Each scene shows the same named points in several views. A view is turned or mirrored, and shifted as a whole, has a little noise and may leave points out.
In the rows, zero is written as 128.

Scene 1
View 1
k24: [146 175 192 161 114 146 126 154 212 103 173 106 150 179  87 127 123 110
 173 143 153 208 172  60]
k206: [145 136 149 114 103 128 115 125 173 127 148 139 135 132 134 143  98 128
 158 170 167 137 162 110]
k726: [159 164 140 130 112 136 125 111 192 165 117 139 127 183 123 172 101  82
 147 149 162 158 119  63]
k160: [148 112 169 123 103 131  96 140 159 109 168 153 169 122 128 103 135 149
 165 185 121 162 176 149]
k486: [172 125 106 100 105 122 106  82 152 197  81 185 131 161 163 178  98  84
 127 173 140 114  95 112]
k22: [163 141 138 127 108 129 113 113 175 153 125 152 143 161 133 151 112 102
 147 164 143 150 133  99]
k769: [139 101 163 104  94 127  90 144 153  95 180 152 162  91 140 101 120 171
 165 193 141 136 197 169]
k985: [155 172 152 141 116 137 130 118 200 151 129 129 134 190 116 164 101  86
 155 141 163 167 127  54]
k703: [137 132 175 122 100 131 111 152 185  90 184 121 147 122 117 114 109 155
 173 167 172 158 197 116]
k291: [151 151 127  99 101 124 127 110 182 151 125 137 114 145 143 176  74 107
 152 157 194 113 138  85]
k783: [149 115 181 140 104 137  96 149 163 103 173 149 178 132 113  92 152 147
 165 184 109 189 185 146]
k307: [149 151 159 126 104 131 119 134 188 121 156 128 136 150 123 140 103 123
 164 156 168 155 160  91]
k63: [164 146 165 154 117 138 109 122 180 149 127 150 164 188 110 133 142  92
 150 158 103 196 128  89]
k789: [157 195 143 136 112 133 144 110 217 165 116 116 108 204 116 193  79  66
 151 125 196 157 117  21]
k294: [151 137 167 132 106 136 110 134 179 121 156 138 152 148 117 127 125 125
 162 166 143 170 161 107]
View 2
k726: [161 126 100 133 144 119 142 119 159 126  98 132  61 103 119 150 125 149
 162 157 129 110  99 136]
k486: [184 142  87 161 121 111 120  78 170 126 110 158  79 184 153 101 139 183
 160 128 119 105 123 166]
k703: [127 165 165  73 173 135 192 135 153 164 200 107 107  96 148 155  93  99
 116 147 108 119 133 103]
k789: [156 117  94 150 155 120 144 123 147  99  71 116  21  71  82 188 111 141
 170 163 122  96  82 140]
k291: [157 152 118 140 147 121 156  90 156 126 142 127  67 144 133 149 107 142
 143 131 100  95 125 150]
k307: [143 147 134 102 161 128 166 127 155 144 155 118  82 101 136 150 107 123
 136 147 115 117 118 115]
k783: [137 157 162  53 153 128 170 158 172 188 197 126 146 105 186 102 121 123
 123 153 138 149 131  89]
k22: [158 141 112 124 141 119 142 118 164 140 130 136  88 124 144 126 125 149
 151 148 125 119 113 132]
k985: [154 127 108 123 155 121 146 134 156 128 101 126  60  84 107 162 119 141
 162 165 130 117  92 126]
k24: [130 132 145  61 167 129 168 180 154 162 141 111  95  37 131 153 113 108
 142 180 145 144  97  80]
k63: [157 124 112  90 140 116 136 154 170 159 113 140 105  90 150 112 143 153
 159 173 153 148  94 105]
k294: [142 146 143  86 154 127 164 137 162 157 161 125 102  99 152 131 115 129
 136 152 126 128 122 107]
k206: [143 158 139 109 155 125 169 109 158 144 166 122  90 129 145 142 104 127
 131 135 108 107 128 127]
View 3
k726: [104 127 147 160 142 147 138 141 183  99 181 124 143 125 125 163  89 160
 145  74 148 110 133 100]
k769: [126 130 125 186  84 117 100 133  57 129  51 129 135 155  85  92 132 100
 117 140 161 140 138 148]
k24: [124  94 107 213 162 107  97 142 162 126 152 146 134 193 100 119 131  78
 176  65 164  94 148 102]
k307: [109 130 124 177 133 121 123 155 148 107 123 129 129 153 110 127 115 126
 146  95 144 115 143 112]
k291: [ 96 153 138 149 120 142 145 160 148  91 127 116 132 113 119 144  96 172
 120 109 131 130 140 114]
k703: [113 128 103 189 125 108 112 160 115 120  80 134 124 176  95  96 136  99
 142 109 146 122 153 123]
k783: [141  97 130 216 105 118  81 110  86 141 102 139 146 166  87 103 130  74
 137 109 182 120 129 138]
k985: [106 116 142 174 156 143 129 137 200 101 198 130 144 137 125 164  97 148
 160  64 153 104 137  94]
k789: [ 89 140 133 154 174 141 155 173 234  81 197 122 128 134 140 170  92 174
 164  54 124 101 145  80]
k63: [130  92 153 201 131 139 105 100 154 123 186 137 158 139 109 156  97 114
 150  72 181 103 121 115]
k206: [111 138 131 164 114 130 123 151 128 103 107 123 131 139 107 128 111 138
 132 111 142 127 140 126]
k486: [106 142 183 139  95 174 147 114 142  95 164 107 159  66 127 183  61 197
 104 107 151 136 107 125]
k160: [132 108 130 198  99 124  94 119  84 132  91 134 142 151  87 109 124  94
 127 118 174 128 129 139]
View 4
k294: [156 113 116 123 132 137 164 111 103 188 132 132 103 111 144 143 150 142
  83 109 174 182 133 116]
k160: [167 127  91 125 141 131 178  94  84 166 116  95  77  97 138 141 163 150
  68 135 184 168 128 147]
k789: [133  76 176 119 100 168 121 150 146 200 166 220 170 137 172 160 110 115
 131  60 135 195 152  57]
k22: [147 102 131 118 121 162 162 129  92 165 131 162 125 113 158 171 135 134
 108 118 153 169 166 110]
k985: [138  94 155 121 109 153 146 132 120 202 149 185 139 127 158 157 133 131
 111  77 154 192 153  78]
k783: [164 138  95 129 143 120 187  87  77 189 115  92  62  99 130 142 180 163
  60 120 197 178 130 136]
k486: [134  90 128 114 119 204 167 149  68 117 118 193 148 113 171 207 122 119
 139 153 129 145 207 125]
k63: [137 121 135 125 115 141 180 119  70 210 125 161  97 118 147 179 166 158
 105  86 174 189 178  81]
k726: [136  91 152 117 110 167 148 141 108 182 145 192 143 128 162 171 127 126
 121  90 145 184 166  83]
k291: [150  85 128 112 122 176 141 134 122 136 140 165 147 115 163 155 114 111
 109 133 138 162 143 128]
k769: [178 126  77 124 149 140 174  89  98 138 115  78  79  88 133 122 152 137
  55 159 180 158 104 175]
View 5
k291: [147 154 162 136 108 125 130 126 114 133 104 121 136  86 106 139 140  80
 151 155 158 151 127 123]
k22: [128 134 146 134 132 123 108 130 107 108 123 117 145 122 111 128 136 107
 144 175 164 144 115 138]
k486: [135 168 172 180  98 132 135 139 113 106 108 109 188 117  94 181 120  84
 159 219 160 116 123 141]
k63: [101 115 125 126 163 111  77 138 106  85 145 116 146 152 118 100 136 138
 135 192 175 142  98 157]
k206: [144 131 132 110 132 132 116 114 118 120 107 124 114 116 113 130 138  83
 143 138 145 168 124 128]
k307: [134 129 136 106 143 118 101 119 112 121 118 125 109 108 119 101 147 101
 139 135 159 170 118 131]
k703: [138 105 109  71 158 128 105 102 123 115 106 131  74 126 128 105 142  86
 132 100 138 195 122 128]
k783: [118  80  76  80 183 139  88 104 125  72 120 124  92 183 125 123 120  96
 125 144 132 183 112 150]
k789: [124 176 211 156 115  80  91 158  84 158 151 119 160  44 105  57 177 147
 159 169 219 127 113 127]
k24: [107  95 118  80 183 102  64 125 104 105 152 126  93 133 129  49 161 143
 129 125 175 177 103 143]
k769: [145  95  81  79 154 154 123  90 137  90  86 126  81 163 125 163 113  55
 131 119 106 196 132 134]
k160: [127  92  86  88 165 142 102 106 127  81 106 124  99 168 125 144 118  80
 129 142 130 178 118 144]
k294: [125 112 118 106 155 123  96 118 114 103 124 123 112 136 117 111 137 105
 137 145 155 168 116 141]

In a view up to two points have been moved. Name them for each view, in the order of its rows, or write -.
view 1: k24, k291
view 2: -
view 3: k985
view 4: -
view 5: k789

Scene 2
View 1
k528: [184 117 125 144 116 175 102  58 114 108 126 117  89 112 158 142 121 150
 108 110  98  83 100 135]
k956: [189 135 152 120  83 179  85  70 108 105 127 111 120  99 151 127 140 151
 112 132 104 110  98 129]
k653: [171 142 147  98  71 175  96  76 123 102 126 114 123  97 147 130 151 147
 121 149 124 120 105 131]
k281: [147 141 120  95  71 172 126  71 143 107 128 122 114 101 147 138 153 143
 131 157 145 118 115 133]
k96: [131 135 108 137  75 164 130  57 143 122 139 109 115 123 158 134 140 152
 112 145 135 113 126 122]
k634: [131 136  97  94  79 169 150  68 159 109 133 127 103 108 148 145 151 137
 138 158 160 114 124 136]
k485: [154 129 123 180  86 163 100  49 118 128 139  96 116 134 165 128 121 164
  86 116  96  99 120 112]
k790: [110 153 114 126  39 159 132  62 155 127 143 102 141 123 152 125 156 156
 113 171 149 137 137 113]
k959: [120 137  99 138  73 160 141  54 151 127 139 111 115 126 157 138 140 151
 116 149 141 114 132 120]
k962: [111 131  88 181  81 155 139  41 148 138 150  99 111 144 165 136 125 162
  96 131 128 103 139 111]
k89: [128 145 115 104  59 168 132  70 150 114 135 114 121 112 149 133 153 149
 127 163 152 127 126 125]
k657: [ 84 117  36 144 109 157 206  42 186 133 145 128  69 141 161 162 127 141
 132 138 173  86 147 132]
View 2
k959: [135 105 110 112 131 110 108 106 125 149 124 142 142 166 133 147 143 138
 142 120 101 150 118 147]
k485: [113 120  80 120 131 125 117 119  81 154 126 130 109 123 125 105 132 136
 134 171 119 135 124 146]
k89: [158  95 119 128 130 100 106  82 132 161 113 148 135 176 138 125 150 124
 183 105 119 140 116 130]
k96: [138 102 107 116 127 108 110 104 115 156 122 139 131 159 134 127 142 135
 152 127 113 143 118 136]
k657: [120  87 124  62  96  91  91 138 137 138 147 139 175 200 135 196 144 167
 104  82  84 168 119 119]
k956: [144  98  89 130 121 103 116  97  79 173 117 131  93 136 131  66 137 123
 192 154 146 122 126 109]
k528: [123  99  82 106 104 103 114 124  60 168 132 121  95 133 127  74 128 141
 162 163 145 128 132 100]
k653: [157  93 102 134 123  98 114  83 100 174 112 138 104 154 136  80 144 121
 203 132 142 126 120 110]
k281: [153  89 115 117 119  94 107  94 120 166 118 143 128 175 134 115 148 131
 181 110 125 138 120 116]
k962: [116 118  98 107 132 122 110 123 113 141 132 138 141 145 127 150 138 145
 113 142  97 151 118 159]
View 3
k634: [125 161 120 113 121  78 157 152 127 107  98 138 113 123 126 101 106 157
 100 119 156 132 149 112]
k790: [130 127  84 131 128  87 153 156  96 105  92 152 137 147 114  75  59 152
  81 119 128 150 140 123]
k653: [173 161  96 106 150 106 169 135  96 105 112 165 111 151 101 117 117 157
  71  92 128 109 172 116]
k485: [171 109 112 122 141 124 111 112  90 122 125 122 147 165 102  82 114 172
  84 125  79 103 171 135]
k89: [137 151  99 118 129  85 160 155 110 106  97 152 122 136 116  95  86 154
  87 111 143 139 149 116]
k96: [135 128 116 124 123  96 128 138 112 114 106 126 137 138 117  80  97 161
  96 130 120 127 153 126]
k956: [187 152 102 103 157 120 157 122  89 112 122 156 117 160  97 118 132 166
  72  94 108  94 181 121]
k281: [142 156 108 113 133  89 157 146 115 107 103 146 116 135 116 102 105 157
  92 112 140 127 156 115]
k959: [128 125 113 128 122  90 127 142 113 116 102 124 137 138 120  74  86 162
  97 135 122 136 147 126]
k657: [ 85 125 162 130  84  67  91 142 160 123 100  72 138 100 150  61 103 167
 137 174 146 143 133 126]
k962: [135 103 122 133 118 100 100 128 107 124 111 104 153 147 117  61  88 168
 101 147  97 128 151 134]
View 4
k959: [137 133 174 150 146 153 151 119 127 118 148 106 153 121 155 166 117 116
 111 121 127 132 120 153]
k962: [120 150 168 166 161 151 134 128 119 119 139 105 149 133 156 186 108 132
 116  99 118 142 112 159]
k89: [149 117 163 124 139 157 175 122 125 116 155 103 164 107 150 142 144  98
 108 161 134 126 123 151]
k956: [105 137  91 141 192 154 182 174  90 105 136  95 178  87 142 144 165 118
 105 195 110 154  99 160]
k790: [159 127 184 125 143 154 167 121 122 116 147  87 152 133 157 157 152  94
 117 142 134 130 136 171]
k653: [128 123 117 129 167 155 188 151 105 110 147  95 174  91 146 132 164 103
 104 193 123 142 111 154]
k634: [141 110 159 131 127 156 173 111 134 116 163 121 169  92 150 134 123 105
  98 159 138 121 111 126]
k281: [137 117 147 133 143 154 175 126 123 116 154 110 168  97 148 137 137 106
 102 165 132 129 112 142]
k485: [104 161 126 167 192 150 147 161  98 112 129  93 158 121 148 182 132 135
 116 130 106 155 103 169]
k96: [131 133 154 146 154 153 158 130 120 115 146 105 159 115 151 159 129 118
 109 138 125 135 113 152]
k528: [ 89 142  91 165 188 154 163 160 101 110 138 117 177  84 139 157 123 142
 101 161 105 151  83 138]
k657: [129 119 195 166 110 155 130  79 154 127 166 146 153 105 156 164  55 135
  97  83 139 112 102 102]

In a view up to two points have been moved. Name them for each view, in the order of its rows, or write -.
view 1: k281, k959
view 2: k528
view 3: k96, k657
view 4: k956
